The views of a scene show one set of named points, each view turned or mirrored, and shifted as a whole, with a little noise and some points left out.
(in the rows, 128 means zero)

Scene 1
View 1
buv: [139 100 127 108 135 122 125 109 136 114  97 128 102 100 115 133 163 133
 103 110 118 112 104 152 123 141 143 125 120 170 137 101 159 144  98  84
 115]
Litot: [135 131 128 118 134 119 113 117 140 146 111 138 112 123 125 115 144 128
 107  96 136 121  96 139 130 133 155 120 112 144 139 128 145 128 122 141
 122]
Dab: [136 127 122 116 142 120 114 109 132 137 118 139 113 140 134 127 134 135
 115  95 124 119  99 141 125 136 145 127 109 142 135 125 151 134 124 128
 117]
mudin: [142 123 129 120 153 114 115 100 143 120 114 139 117 137 140 128 134 138
 111  98 108 129  92 128 130 140 138 131  96 146 123 121 158 133 116  95
 130]
Tupu: [133 127 136 116 143 122 116 104 139 140 116 143 116 126 117 119 137 128
 113  89 145 123  99 131 131 125 154 116 107 136 134 132 146 121 126 141
 121]
zomo: [155 153 128  98 141  91 110 110 172 109 100 131 110 131 157 121 139 132
 110 126 106 142  80 128 105 158 141 112 113 157 110 117 156 133 106 120
 126]
ves: [142 135 136 111 134 113 112 114 150 135 107 132 113 116 118 113 146 126
 102 106 140 125  92 133 119 133 154 109 110 139 135 126 139 123 120 147
 125]
vezuk: [144 137 133 128 135 118 106 116 148 143 116 135 119 126 124 106 135 132
  96  98 133 121  88 130 122 130 153 120  96 127 141 129 133 122 130 150
 139]
maper: [148 128 133 108 148 108 115  95 153 111 108 134 115 131 130 130 136 136
 110 106 117 128  93 128 114 141 142 117 101 143 120 119 155 129 110 112
 124]
minev: [154 116 127 118 146 107 113 108 153 100 102 126 113 118 140 130 148 145
  96 117  91 125  88 134 116 151 134 132  99 160 125 100 156 142  99  74
 139]
rarev: [145 132 134 114 138 115 113 103 146 129 111 135 114 127 119 121 137 132
 106 102 134 121  95 132 112 131 152 113 103 130 132 125 143 123 122 143
 125]
nep: [120 116 123 111 136 125 124 117 128 144 108 139 105 117 126 122 153 126
 117  95 135 118 105 151 141 138 149 127 127 169 140 124 157 138 113 113
 108]
Toru: [143 138 134 128 134 115 106 120 148 145 114 134 120 121 126 102 141 130
  93  99 133 123  86 130 125 128 154 120  99 129 143 131 132 123 130 149
 144]
Rano: [134 141 109 103 128 117 114 118 133 146 115 139 107 150 142 130 135 131
 126 105 132 117 105 155 113 144 150 118 125 146 135 128 154 140 128 156
  98]
Dup: [141 121 147 123 146 118 113 105 153 130 107 135 119 104 112 109 148 127
  92  95 134 129  87 120 135 127 152 119  97 141 132 124 142 118 115 118
 143]
lapiz: [154 111 125 121 132 125 113 100 133 114 113 127 114 128 107 134 143 144
  97 105 123 102 106 144  98 130 146 122  97 125 142 108 142 135 120 126
 126]
Kov: [138 127 135 127 128 116 112 139 153 146  98 128 110  89 125  93 167 124
  81 109 129 126  84 139 139 139 155 125 112 161 147 121 133 129 111 121
 149]
Nisid: [130 121 123 111 142 118 121 113 136 133 108 138 107 122 135 124 149 130
 115  99 123 124  96 147 135 145 144 128 121 168 132 121 159 139 108 104
 112]
Sav: [128 122 113 126 154 118 117 114 129 134 120 145 113 144 163 130 134 140
 122  94  97 126  92 142 147 153 135 146 107 168 131 122 168 146 116  80
 124]
besib: [137 130 136 109 139 116 117 106 147 137 108 135 113 122 118 117 143 126
 108  98 142 125  94 132 126 130 156 113 111 140 131 129 146 122 121 142
 120]
bipa: [147 138 113 131 138 111 103 125 143 133 116 135 116 144 160 119 133 143
 104 107  98 123  85 142 121 149 139 137  98 145 136 119 147 142 124 114
 140]
gisap: [135 112 125 127 137 133 114 110 121 142 119 137 113 128 111 125 142 137
 105  88 136 105 106 146 129 124 149 130 101 134 149 122 144 130 129 128
 123]
koz: [140 130 124 123 126 122 110 125 138 145 112 131 111 122 120 112 147 131
  99 102 135 111  98 144 118 130 153 123 108 136 148 122 136 131 127 150
 128]
Zoson: [138 122 121 135 149 120 110 113 134 135 121 140 119 138 144 122 134 141
 109  93 110 122  92 136 137 138 141 140  94 145 136 123 151 136 124 100
 135]
View 2
Dab: [119 145 136 137 134 133 134 125 135 142 109 135 116 146 123 140 138 132
 123 148 117 128 135 120 116 139 126 125 132 119 103 125 105 144 127 131
 138]
koz: [118 147 146 135 119 139 132 120 132 143 111 141 107 138 124 136 153 153
 113 151 125 130 166 121 104 126 122 127 122 108  96 127  96 151 138 130
 142]
maper: [129 136 129 155 126 125 127 125 133 140 112 144 124 157 132 142 147 133
 125 148 104 128 132 116 135 150 133 138 146 109  96 135 128 151 134 141
 120]
vezuk: [128 141 142 149 129 140 139 116 132 144 114 147 102 128 130 137 164 148
 102 151 119 121 158 106 112 131 112 126 126 111  96 128  92 147 138 136
 126]
zomo: [127 133 130 149 112 110 133 131 157 147 132 141 134 163 125 149 156 149
 134 150 107 120 130 115 133 158 140 132 163 101  89 143 127 140 146 175
 107]
Zoson: [135 144 136 149 130 140 120 134 135 160 114 134 117 134 132 146 139 118
 125 142 119 126 127 121 134 147 117 121 127 133 102 133 104 135 131 126
 136]
Toru: [128 140 142 147 127 138 140 116 132 142 116 149 106 133 131 138 167 148
 103 149 118 123 161 107 114 130 116 127 130 110  96 129  97 150 140 142
 120]
buv: [121 143 142 136 100 133  95 147 125 146 103 136 129 164 132 136 126 122
 148 138 117 156 163 141 135 138 148 141 136 106  94 137 144 156 142 124
 139]
rarev: [119 139 136 146 130 132 139 113 127 134 108 148 112 147 127 135 155 147
 110 153 110 126 151 112 115 134 124 135 132 105  97 127 110 156 133 135
 125]
lapiz: [126 142 130 152 129 129 117 117 121 145 100 149 117 148 133 140 144 153
 113 162 109 134 147 130 118 141 124 150 120  96  96 136 125 165 137 114
 153]
nep: [109 146 147 122 121 140 124 136 132 135 106 128 118 159 119 128 126 120
 138 135 122 141 153 125 119 128 139 122 132 124 104 120 114 148 124 126
 136]
mudin: [136 137 132 155 130 130 121 132 134 151 112 138 124 149 135 144 140 116
 127 143 107 127 123 117 142 152 127 131 139 125 100 133 120 143 130 135
 125]
ves: [116 139 144 140 121 137 138 119 132 131 114 146 110 146 125 132 157 148
 111 146 116 129 167 111 113 129 128 131 136 102  95 126 108 154 138 143
 119]
Sav: [132 148 135 140 127 133 113 147 148 162 117 120 129 147 128 149 122 104
 147 134 120 131 109 129 140 153 130 111 137 143 106 134 111 125 126 133
 139]
besib: [115 138 145 140 126 137 140 119 128 127 109 144 109 150 125 129 151 137
 114 143 114 130 163 110 115 129 130 130 137 110 100 122 112 153 131 138
 118]
Nisid: [114 143 142 131 116 135 119 141 138 143 111 129 122 158 122 137 130 120
 142 136 120 139 144 125 126 138 141 124 140 124 102 129 119 142 132 137
 131]
gisap: [121 148 141 139 133 145 124 123 121 141  98 139 107 139 127 134 138 134
 115 147 122 138 154 123 111 127 119 131 114 119 104 122 103 153 125 109
 149]
Rano: [ 97 149 136 119 134 125 147 120 147 131 113 130 119 159 105 135 134 155
 131 153 123 125 130 123  94 134 133 120 135 110 106 121 100 144 125 145
 147]
Dup: [135 134 142 156 120 145 126 127 123 141 112 147 108 138 139 133 161 125
 111 136 112 134 172 107 135 131 125 134 133 116  94 129 117 153 138 132
 109]
minev: [144 137 129 160 104 123  96 145 138 166 119 140 134 152 140 154 142 127
 140 147 107 138 134 131 151 161 137 142 145 110  90 152 141 144 148 138
 129]
Tupu: [116 139 144 140 135 141 140 117 124 128 105 141 106 144 126 129 149 130
 111 142 116 130 155 108 116 128 124 128 129 118 103 117 104 153 124 129
 124]
Kov: [132 142 157 136  90 147 113 142 137 157 125 139 110 130 133 136 161 138
 124 133 133 139 194 119 123 124 128 121 133 113  86 136 104 141 154 144
 116]
View 3
koz: [107 117 130 118 104 137 122 121 118 131 146 174 124 107 105 113 133 106
 127 131 148 155 137 151 127 115 124 133 142 115 130 124 131 104 139 129
 101]
Litot: [100 111 128 124 106 143 127 123 119 136 140 166 115 117 105 114 133 104
 130 141 149 155 135 142 125 124 129 135 145 125 134 119 126 111 137 135
 105]
maper: [122 119 146 133 132 170 116 125 131 149 125 146  99 139 103 116 146 113
 132 141 127 155 139 130 127 127 112 140 146 122 125 118 123 115 146 121
 113]
Nisid: [108 108 143 124 123 141 119 119 133 154 124 151 122 142 108 103 130 113
 129 154 143 153 132 121 120 132 124 139 165 126 135 106 118 113 137 143
 121]
Sav: [104 109 125 125 143 152  95 129 117 150 112 141 133 144 108  86 141 104
 129 168 139 140 124 118 106 151 118 155 171 122 147 104 111 118 147 125
 141]
Zoson: [106 119 121 123 128 151  96 134 105 136 122 155 121 129 108 105 143 102
 131 158 137 144 128 134 115 142 117 147 153 115 140 112 126 117 138 116
 126]
lapiz: [140 123 144 113 120 156 116 126 122 140 138 178 114 125 107 115 145 120
 144 128 138 149 145 146 135 114 101 144 148 104 133 129 142  95 143 112
 108]
buv: [133 120 170 116 122 130 113 115 144 166 123 157 127 150 115 109 124 130
 131 144 131 157 141 114 125 121 106 134 170 104 129 105 128 105 128 139
 122]
mudin: [115 120 133 131 135 167 104 133 119 145 117 146 106 141 107 111 146 109
 135 154 131 147 132 128 120 138 112 148 151 120 136 112 123 118 140 116
 125]
rarev: [113 116 133 127 112 159 129 127 121 136 141 163 101 120 102 123 144 109
 133 132 141 157 140 147 132 118 122 138 138 122 129 127 131 110 143 124
  99]
bipa: [113 119 122 127 141 159  95 118 111 132 127 151 133 115 101  94 145  93
 116 144 136 147 133 138 111 134 115 143 148 113 135 114 112 116 156 111
 121]
Dup: [105 127 143 133 105 145 110 131 115 139 131 155  96 128 112 141 135 111
 126 147 129 162 136 137 127 127 123 131 133 114 122 111 138 124 116 123
 108]
Dab: [108 110 124 122 121 157 122 126 118 139 133 161 114 127 106 105 142 108
 137 146 147 148 133 140 125 129 122 145 154 124 139 123 125 106 147 130
 114]
Toru: [104 123 124 132 108 155 119 127 112 126 143 164 106 106 103 128 141  99
 124 135 138 157 137 154 127 121 125 131 128 121 126 123 130 116 138 119
  96]
Tupu: [ 99 112 126 125 102 152 133 134 118 137 141 165  98 125 106 126 138 112
 139 144 147 155 132 143 131 126 132 139 142 128 135 124 134 111 132 136
 105]
Rano: [104  94 121 122 120 156 144 117 131 141 144 167 124 116  96  88 141 103
 136 131 162 148 137 144 126 119 128 142 161 135 141 132 110  98 168 142
 105]
zomo: [119 116 149 151 145 178 116 107 141 146 122 128 106 130  92 110 144  97
 109 129 123 163 145 125 121 120 116 127 139 128 116 113  97 125 165 122
 106]
minev: [139 131 161 132 148 158  88 118 132 155 112 138 120 145 107 107 141 114
 121 145 115 155 140 116 116 130  97 138 154 101 122 104 119 118 141 107
 127]
besib: [102 114 135 129 106 150 135 125 125 140 139 161  98 124 105 127 137 112
 133 137 144 159 137 141 133 121 130 133 140 126 128 122 128 112 136 136
 100]
vezuk: [102 123 121 128 105 151 116 127 106 124 144 165 107 105 103 127 141  97
 124 134 142 155 136 156 127 122 126 134 129 119 127 124 131 115 138 117
 100]
ves: [105 116 138 131 105 148 131 121 126 136 144 160 103 115 101 127 137 107
 125 130 141 161 140 145 130 114 128 128 136 124 124 123 127 112 138 132
  97]
gisap: [111 115 127 109 104 137 121 133 110 138 141 179 119 124 112 113 138 117
 145 145 151 147 133 146 129 126 119 147 154 113 143 124 141  99 130 128
 114]
nep: [101 103 139 119 110 135 130 125 131 153 131 161 122 140 110 104 128 119
 139 151 151 150 131 126 123 129 126 142 167 126 140 113 122 106 134 150
 118]
Kov: [103 128 146 130 100 117 102 110 119 137 136 158 133 109 109 127 119 104
 101 140 133 168 138 136 116 120 126 117 138 108 115  99 125 122 117 135
 107]
View 4
nep: [152 157 131 117 116 126 143 124 127 143 108 116 127 136 134 114 116 129
  99 109 109 120 138 111 119 116  93  99  90 125 105 112 127 117 120 110
 104]
maper: [148 146 135 134 126 126 144 110 123 111 117 108 136 129 123 114 133 113
 113 103 120 131 138 131 116 129 113 114 117 132  98 110 119 127 145 145
 123]
buv: [157 154 125 113 112 147 155 100 128 144 106 100 118 144 134 132 123 125
  91  98 113 126 123 121 135 129 103 117  77 143  93 104 116 134 138 138
  95]
Sav: [147 153 134 105 114 115 173 128  96 112 112 102 140 109 117 100 101 119
  79 110 120 117 134 130 115 103 118 113  83 114  92  96 137 120 138 114
 112]
Toru: [132 147 143 130 128 118 117 116 134 127 138 117 128 126 131 112 124 106
 131 106 128 135 161 136 126 118 105  95 115 138 115 130 121 127 138 113
 144]
Litot: [142 153 137 123 124 121 124 121 132 138 124 116 125 131 135 112 119 119
 118 106 119 127 152 126 123 118  98  94 104 133 111 125 125 121 126 107
 127]
rarev: [143 145 143 135 129 119 116 114 135 121 124 118 132 136 132 112 132 113
 128 104 121 132 147 129 120 122 103 103 116 135 113 124 119 124 132 122
 133]
gisap: [138 145 149 118 128 115 120 105 133 134 120 122 138 135 135 111 119 116
 112 109 118 129 144 112 138 101  97 100  80 129 120 118 121 123 123 113
 122]
Zoson: [136 150 142 113 123 114 150 113 112 115 127 110 141 113 120 104 108 109
  96 111 125 127 144 129 128 103 113 106  87 123 105 110 129 125 143 117
 126]
koz: [143 145 145 124 130 117 112 115 135 136 125 116 127 138 136 113 123 115
 124 104 124 129 147 129 129 114 102 102  98 138 117 125 122 128 122 108
 130]
bipa: [145 144 139 112 122 111 142 122 106 107 125  99 132 115 119 106 108 111
 104 100 137 127 141 154 123 106 126 114  96 134  98 111 134 132 137 106
 136]
Nisid: [150 159 128 117 114 128 154 125 120 135 110 109 124 131 129 116 115 125
  94 106 114 121 136 122 117 121 101 106  94 128  98 110 128 122 130 118
 105]
minev: [149 147 126 117 115 139 170  99 109 109 119  90 128 124 117 123 122 109
  91  97 128 134 129 145 130 127 125 125  91 143  82 101 119 140 162 148
 116]
mudin: [142 148 139 124 123 123 156 113 114 107 118 108 144 115 117 107 119 110
 100 110 120 129 141 127 119 114 112 112 102 124  97 103 124 122 148 136
 123]
besib: [143 154 136 135 126 125 122 119 139 135 124 120 126 136 135 116 128 116
 123 107 113 129 152 123 118 125  95  95 116 133 113 125 119 122 131 120
 126]
Kov: [130 165 122 110 111 138 139 116 137 162 146 107 103 123 137 129 106 108
 115 104 127 137 169 139 140 131  96  86  90 149 109 136 123 134 148 105
 127]
Dup: [127 157 135 128 121 132 142 106 140 134 138 117 128 121 128 119 124 103
 119 112 117 140 163 123 131 126  94  94 106 136 111 126 115 125 155 135
 130]
Tupu: [138 153 143 132 129 118 123 119 138 133 123 124 136 129 133 109 124 117
 121 113 111 128 154 113 119 116  92  93 109 124 119 125 121 115 128 116
 125]
View 5
Tupu: [109 148 130 128 139 132 130 103 117 136 113 131 154 134 116 150 134 134
 120 123 134 142  92 160 126 140 152 124 120 133 123 144 111 152 122 118
 103]
Dup: [100 149 146 138 136 120 145 109 133 131 128 136 144 142 116 145 132 136
 131 142 130 138  81 142 115 132 138 117 126 135 134 148 121 136 117 112
 111]
vezuk: [111 155 143 118 126 120 132 110 126 134 117 132 140 139 128 144 138 124
 132 123 135 141  86 161 128 133 140 123 129 130 128 154 114 139 124 124
 102]
koz: [117 151 140 112 126 124 118 105 131 144 114 120 134 141 132 142 136 131
 134 112 130 140  86 164 127 148 145 131 116 130 123 145 101 140 116 126
 101]
minev: [122 141 170 138 126 148 146 137 114 157 155 116 150 129 152 145 145 151
 143 149 146 136  90 123 110 130 142 111 106 155 151 155 115  95  93 106
 111]
Nisid: [117 136 145 131 131 150 128 120 109 148 147 126 152 133 137 151 130 147
 119 128 135 129  99 148 113 152 161 125  97 154 144 137 105 144 105 113
 102]
bipa: [127 153 164 109 107 140 129 130 101 145 142 126 143 130 157 149 148 128
 134 120 148 134  97 156 132 131 146 123 117 148 145 166 113 122 116 123
  94]
mudin: [120 145 151 134 128 145 140 129  99 144 145 130 165 123 136 152 143 141
 127 140 148 137  98 144 125 126 151 114 119 147 140 157 120 123 114 108
 105]
rarev: [109 152 137 126 133 134 134 103 118 144 100 118 148 129 127 147 142 131
 130 123 139 151  91 155 122 136 143 121 120 130 124 147 110 136 114 119
 108]
Kov: [100 146 160 120 119 114 136 114 150 134 142 132 114 161 137 139 122 131
 136 127 118 129  74 146 109 149 138 128 111 143 147 145 107 138 110 126
 108]
Sav: [134 138 160 123 118 155 127 139  85 145 176 137 165 125 149 153 137 143
 120 131 146 122 108 150 128 138 167 122 105 160 150 157 114 132 116 112
  90]
Litot: [111 148 138 120 130 131 124 106 122 138 121 126 142 138 128 147 134 133
 124 117 132 138  91 161 122 147 151 127 115 138 131 144 106 152 119 124
 102]
ves: [102 150 137 126 130 128 136 100 126 140 102 119 137 139 127 148 137 130
 126 121 133 145  86 154 116 142 143 124 115 134 131 144 107 144 112 122
 110]
buv: [120 129 150 140 142 149 124 121 129 163 153 113 150 139 138 137 129 165
 136 140 132 127  90 131 103 157 155 123  91 149 138 129  98 117  87 104
 114]
nep: [119 135 134 128 138 147 116 111 111 147 140 126 154 135 128 147 126 148
 116 120 132 127  98 154 117 159 165 129  99 148 134 131 102 154 110 115
 102]
Dab: [120 146 138 119 128 140 122 112 109 147 122 121 151 128 134 148 140 134
 125 116 139 137  95 161 125 143 153 126 115 137 130 144 105 141 116 121
 101]
Rano: [123 146 132 110 122 151 112 105  95 154 104 107 146 121 143 153 145 129
 116  97 145 140 106 171 126 153 163 132 100 145 132 141  94 154 113 129
  98]
zomo: [ 99 148 161 134 112 152 160 118  96 147 109 103 136 124 159 163 156 129
 122 129 150 153  97 138 103 127 142 112  99 164 164 157 110 123  96 119
 116]
lapiz: [130 148 139 127 140 134 118 114 128 162 114 110 156 125 135 134 149 146
 147 128 144 144  87 149 126 137 142 122 120 124 111 144 103 109 104 111
 109]

In a view up to two points have been moved. Name them for each view, in the order of its rows, or write -.
view 1: nep, Toru
view 2: -
view 3: -
view 4: koz, Kov
view 5: vezuk, Dab
